Each row is a point on a landscape with many valleys, with its height.
From any point a ball rolls to the lowest of the 2 points nearest to it. It stops when none of these is lower. Distance is the straight distance between rows; heights are no part of it.
Z721: 13; 13; 10; -15; -2; 18; 6; 22; -6; -5; -5; 12; 2; 13; -4; -16; 15; 1; 35; 20; 8  h=8.06
Z595: -8; 25; 12; -33; -1; 8; 17; -48; 30; 27; -7; 17; 9; 10; 12; -11; -2; -11; 28; 24; 8  h=2.62
Z743: -33; 1; -19; 19; 9; 3; 3; 7; 5; 20; 40; -5; -11; -9; 24; -10; -30; -8; -37; 6; 10  h=4.20
Z738: 6; -46; 10; 3; -13; -6; -46; -29; 5; -11; -8; -23; 16; -5; 9; 6; 25; 12; -12; -43; -16  h=4.55
Z348: 25; 5; 8; 46; -4; 18; -17; -15; 17; 7; -43; 18; -14; 8; 4; 20; 8; -16; 10; -14; 2  h=2.37
Z732: 13; 3; 4; -30; -17; -2; -26; -21; 9; 9; -27; 6; -27; -9; -17; 13; 37; 11; 23; -1; 7  h=3.32
Z945: -34; -3; -3; -23; -23; 4; 26; 14; -4; 37; 19; 31; 3; 7; 6; 15; 1; 14; -6; 22; 25  h=1.90
Z54: 2; 17; -2; -9; 1; -1; 0; -15; -16; -14; 14; -14; 49; -29; -9; -12; 10; -10; -14; 3; -31  h=5.80
Z987: -10; 21; -3; -3; -1; 11; 30; -5; -1; 33; -4; 25; 2; -13; 12; 6; -36; -16; 8; -1; 11  h=4.44
Z921: -22; 14; -29; -23; -12; 7; -14; 3; 1; 20; 38; 18; 27; 1; -4; -4; 27; 11; 14; 36; -2  h=6.49
Z455: 7; 23; -8; -43; -1; -5; -3; -19; -18; 2; -1; -4; 30; -35; -18; 1; 7; -9; 12; -7; -31  h=5.26
Z963: -4; 10; -10; 38; -9; 20; -2; -1; -16; 9; 5; 15; 7; -35; 9; 4; -7; -21; -35; -10; -8  h=3.08
Z913: 6; -21; 13; 43; -10; -5; -21; -11; -1; 1; -31; 10; -48; -3; 19; 6; 9; -5; -30; -22; 2  h=2.30
Z758: -15; -16; 20; -29; 1; 2; 31; 32; 2; 6; 5; 1; 23; 27; -12; 18; 4; 25; 3; 8; 29  h=5.82
Z259: 26; -20; 21; 6; -20; 16; -5; 24; -22; 6; -34; 20; -19; -10; -8; 18; 15; 6; 20; -27; 7  h=8.08
Z9: 19; 1; 10; -3; 32; -1; 9; -14; -12; -8; -15; -9; -15; -4; 13; -36; -47; -23; 24; -16; -10  h=6.27
Z882: 6; 20; 27; -9; -5; 23; 7; -33; 23; 15; -1; 8; 3; 9; 26; -29; 5; -14; 11; 14; 11  h=1.18
Z239: 14; 12; 20; 8; 5; 1; 17; -33; 19; -7; -5; -21; 49; 6; 8; -12; -11; -5; -11; 1; -7  h=4.49
Z621: -6; -4; -4; -6; -6; 7; -8; 10; -4; -11; 32; -14; 34; -8; -9; 1; 30; 14; -18; 8; -9  h=6.46
Z655: -16; -33; -2; -47; 0; -22; 2; 7; -21; -9; 0; -28; 17; -18; -21; 26; -4; 17; -15; -34; -17  h=7.11
Z904: 3; 19; -1; -30; 8; -1; 45; 9; -13; 7; -4; 13; 15; -7; -6; 4; -27; -10; 20; 9; 2  h=5.34
Z433: -3; 5; 4; 30; -31; 20; -19; -6; -1; 13; -7; 16; 1; -26; 2; 17; 31; -2; -40; -4; -3  h=2.56
Z776: 1; -27; 18; -16; -17; -5; -35; -20; 2; -2; -18; -7; -14; -10; -7; 15; 38; 15; -9; -22; -4  h=3.96
Z746: 6; -40; 16; 37; 8; -20; 22; 38; -9; -37; 4; -36; 19; 34; 1; -5; -14; 23; -26; -1; 9  h=4.23
Z133: 8; -40; 10; 46; 7; -23; 2; 26; -18; -32; -12; -10; -7; 31; 0; -5; -5; 5; -16; -13; -5  h=2.49
Z639: 14; 3; 3; 6; -38; 6; -27; 0; -30; -4; -2; 10; -7; -33; -14; 0; 55; 6; -20; 1; -13  h=1.91
Z394: 11; -32; 18; -30; 11; -14; 1; 1; -21; -26; -15; -24; 29; -2; -16; 3; 9; 14; 16; -31; -23  h=5.86
Z236: -16; 22; -24; 7; -14; -18; 9; 12; -10; 3; 8; 16; -10; -13; -20; 25; 19; -2; -28; 22; 0  h=2.98
Z615: -13; 13; 4; -2; -4; 9; 9; -19; -7; 21; 2; 9; -2; -27; 4; 7; -16; -11; -23; -11; -3  h=3.69
Z827: -22; -20; 15; 10; -3; 12; 1; -8; 26; 9; 10; -8; -5; 14; 13; 11; -1; 12; -27; -8; 25  h=2.86
Z975: 14; -6; 22; 0; 7; 14; 23; 34; -5; -19; -2; -6; 31; 27; -12; -2; 4; 14; 21; 11; 8  h=7.31
Z633: -26; -11; -3; -5; -3; -6; -9; 2; 12; 2; 13; -1; -28; 11; -2; 12; 17; 13; -21; 4; 18  h=1.93
Z796: -4; -9; -4; 52; 21; 5; 12; 25; 38; 4; 10; -16; 11; 35; 6; 5; -31; 12; -13; 8; 25  h=5.25
Z375: 15; -8; 0; 64; 24; 24; -9; 16; 27; -11; 9; -17; 29; 30; 21; -14; -33; -3; 4; -6; 6  h=5.92
Z786: 17; 11; -21; 2; -16; -20; -30; -14; 7; -5; -27; 7; -44; -2; -25; 22; 30; 8; 15; 3; 3  h=2.91
Z985: -2; 20; -24; -19; -2; 7; -24; -14; -4; 25; 11; 17; -33; -23; 12; -20; -8; -13; 22; 6; 8  h=3.90
Z254: -19; 31; -39; -39; -6; -29; 26; 3; -2; 6; 14; 22; -11; 6; -9; 12; -1; -3; 15; 43; -3  h=4.72
Z723: 29; -1; 27; -22; -3; -2; 4; -9; -8; -26; -25; -10; 29; 9; -22; -5; 26; 3; 29; -6; -23  h=4.63
Z336: -27; 1; -23; 20; 25; -23; 4; -14; 22; 5; 24; -26; -6; 6; 9; -2; -51; -3; -34; -2; 8  h=4.79
Z918: 19; -36; 22; 17; 3; 3; -25; -15; -6; -17; -3; -25; 29; 5; 23; -16; -8; -6; -11; -38; -21  h=5.15
Z132: -7; -22; -19; 11; 23; -17; 0; 34; -17; -28; 22; -25; 8; 12; -10; -12; -14; 10; -1; -2; -14  h=4.85
Z767: 25; 25; -13; -5; -15; 13; 2; 37; -26; 9; -7; 29; -4; -12; -15; -2; 14; -4; 55; 21; 10  h=8.45
Z664: 12; 10; -22; -14; -30; -12; -25; 14; -34; -10; 6; 3; -30; -29; -23; -4; 43; 8; 1; 10; -1  h=2.47
Z311: 31; 17; -6; 3; -11; 33; -16; 16; -13; 20; -22; 29; -12; -25; 3; -4; 0; -5; 55; -9; 7  h=8.66
Z713: -28; -4; -26; -1; 3; -2; -14; 33; 5; 9; 22; 11; -46; 5; 4; -3; 2; 10; 6; 11; 17  h=2.76
Z590: -33; -8; 1; 15; 2; -5; 22; 11; 31; 19; 17; -13; 11; 27; 7; 16; -20; 17; -28; 13; 37  h=4.10
Z167: -11; 15; -32; 30; -6; -9; -29; -8; 11; -1; 2; 8; -3; -6; -25; 28; 39; 6; -22; 15; -13  h=2.46
Z728: -27; -15; 0; -43; -3; 3; 12; 19; -1; 27; 17; 9; 12; -4; -6; 22; -1; 20; 2; -7; 17  h=3.97
Z176: 44; 4; 33; -1; -4; 21; -4; -18; 13; -19; -32; 5; 21; 15; -1; -9; 25; -11; 30; -2; -13  h=3.66
Z495: -15; 0; 3; -29; 20; -21; 12; -10; 4; -23; 38; -40; 12; 12; 4; -34; -13; 4; -9; 17; -7  h=6.19
Z21: -23; -9; -1; -38; 12; -29; 27; -3; -5; -15; 22; -26; -1; 5; -4; 8; -16; 11; -28; 5; 2  h=7.01
Z503: -6; -22; 2; -54; 12; -42; 17; -13; -8; -23; -5; -31; -14; -2; -11; 12; -17; 11; -15; -21; -13  h=7.70
Z672: -5; -4; -10; 26; -13; -15; -19; -11; 10; 0; -26; 12; -61; 0; -9; 30; 23; -1; -20; -5; 5  h=2.61
Z922: -10; 8; -26; 12; 16; -2; 0; 41; -23; -21; 41; -9; 11; 3; -11; -17; 0; -1; 0; 24; -13  h=3.99
Z680: 32; 23; 6; 47; -11; 12; 1; -3; 2; -7; -45; 29; -24; 0; -5; 14; 22; -22; 15; 16; -1  h=2.73
Z317: 15; 0; 41; -2; -14; 32; -7; -27; 34; 1; -11; 3; 21; 22; 16; -11; 26; 1; 4; -2; 10  h=2.50
Z825: -13; -7; 1; -12; -3; 18; -25; 9; -2; 23; 9; 15; -43; -10; 28; -16; -1; 1; 11; -6; 17  h=3.43
Z387: 6; -7; 21; 4; 34; -6; 20; -21; 11; 0; -16; -22; -21; 4; 25; -23; -66; -13; 6; -19; 9  h=5.85
Z352: -2; 12; -41; -36; 14; -2; -28; 1; -9; 5; 15; -2; 12; -24; -15; -2; 1; 5; 28; -9; -16  h=4.70
Z657: 26; -2; 23; 2; -12; 33; 2; 27; -3; 15; -35; 29; -22; -5; 10; 13; -1; -4; 47; -9; 19  h=8.43
Z323: 24; -24; 8; 46; 7; 23; -18; 12; 10; -20; 5; -15; 40; 18; 18; -18; -17; -4; 3; -30; -5  h=5.73
Z395: 16; -16; 32; 43; -16; 23; -2; -15; 14; 7; -25; 14; -16; 1; 24; 8; -3; -11; -23; -25; 14  h=1.77
Z431: -9; 11; -20; -16; 10; 0; -34; -18; 3; 12; 21; -3; 2; -18; 3; -23; -5; -3; 13; 0; -12  h=4.31
Z885: -4; 20; 16; 2; -14; 1; 28; -29; 17; 8; -10; 1; 46; 4; -9; 15; 8; -3; -21; 22; -1  h=5.43
Z211: 1; 3; -17; 33; 11; -11; -17; -3; 4; -18; -5; -3; -11; 5; -14; 4; 11; -3; -9; 1; -20  h=2.04
Z682: 11; -17; -11; 67; 10; -23; -20; 10; -12; -35; -6; -12; -15; 23; 2; -12; 3; -10; -17; 0; -24  h=1.50
Z529: 20; 12; 30; 3; 11; 30; 14; -11; 18; 6; -4; 0; 21; 21; 27; -27; -30; -15; 26; -4; 9  h=2.55
Z814: 4; 1; -7; -13; -3; -19; 19; 8; -7; 1; -34; 12; -28; -5; -20; 36; -6; -2; -3; -16; 1  h=7.23
Z340: -21; 1; -8; -20; -15; 22; -18; 2; -3; 11; 47; 0; 30; -14; 13; -15; 31; 11; -11; 20; 0  h=7.03
Z245: -31; 10; -23; -15; -31; -10; 26; 35; -22; 18; 20; 32; -20; -9; -10; 23; 15; 6; -20; 32; 16  h=3.64
Z295: 16; 30; 8; 20; 1; -5; 13; -23; 20; -13; -26; 13; -8; 19; -13; 11; 27; -13; 9; 32; -1  h=3.24
Z218: -7; -8; -15; -19; 27; -20; -11; 13; -10; -31; 27; -29; -4; 10; 2; -35; -16; 5; 12; -6; -24  h=5.53
Z514: -25; 17; -40; -34; 2; -18; 18; 16; 6; 8; 34; 17; 29; 20; -19; 17; 6; 14; 14; 40; -2  h=5.60
Z390: -9; 5; -20; -3; -12; -1; -5; 40; -38; -10; 29; 5; -26; -16; -7; -18; 21; 1; -4; 21; -5  h=3.13
Z71: -21; 27; -12; -40; -2; -16; 23; -33; 15; 20; 4; 20; -7; 8; 0; -3; 6; -10; 10; 33; 0  h=3.86
Z358: 9; 2; 0; -11; 17; -17; 6; -16; 0; 6; -31; -1; -19; -6; -8; 20; -26; -11; 13; -26; -10  h=6.90
Z84: 8; -12; 22; -5; -13; -2; 9; 7; -28; -4; -24; 9; -21; -22; -10; 9; 10; -5; -11; -22; -4  h=7.66
Z300: -13; -9; -1; -6; 34; -20; 13; -14; 22; 0; 5; -31; -16; 14; 13; -10; -54; -4; -10; -11; 8  h=5.33
Z947: 21; 32; 24; 16; 8; 11; 32; -32; 21; 7; -8; -10; 42; 1; 23; -23; -41; -19; -7; 10; 1  h=3.70
Z31: 20; -6; -11; 0; 26; 2; -27; -12; -1; 5; -18; -1; -25; -15; 9; -11; -33; -10; 36; -30; -13  h=6.59
Z766: 13; 7; 13; -10; 19; -7; 41; 27; -24; -17; -3; -11; 29; 10; -19; -7; -22; 0; 18; 0; -5  h=6.38
Z839: -26; -17; 5; 26; 10; 17; -24; -14; 22; 13; 27; -7; -16; -7; 35; -13; -16; -1; -37; -14; 14  h=3.65

Where does a ball stop that starts at each point below?
Z84 -> Z633
Z655 -> Z882
Z323 -> Z395
Z503 -> Z639
Z455 -> Z633
Z921 -> Z882
Z300 -> Z633
Z767 -> Z639
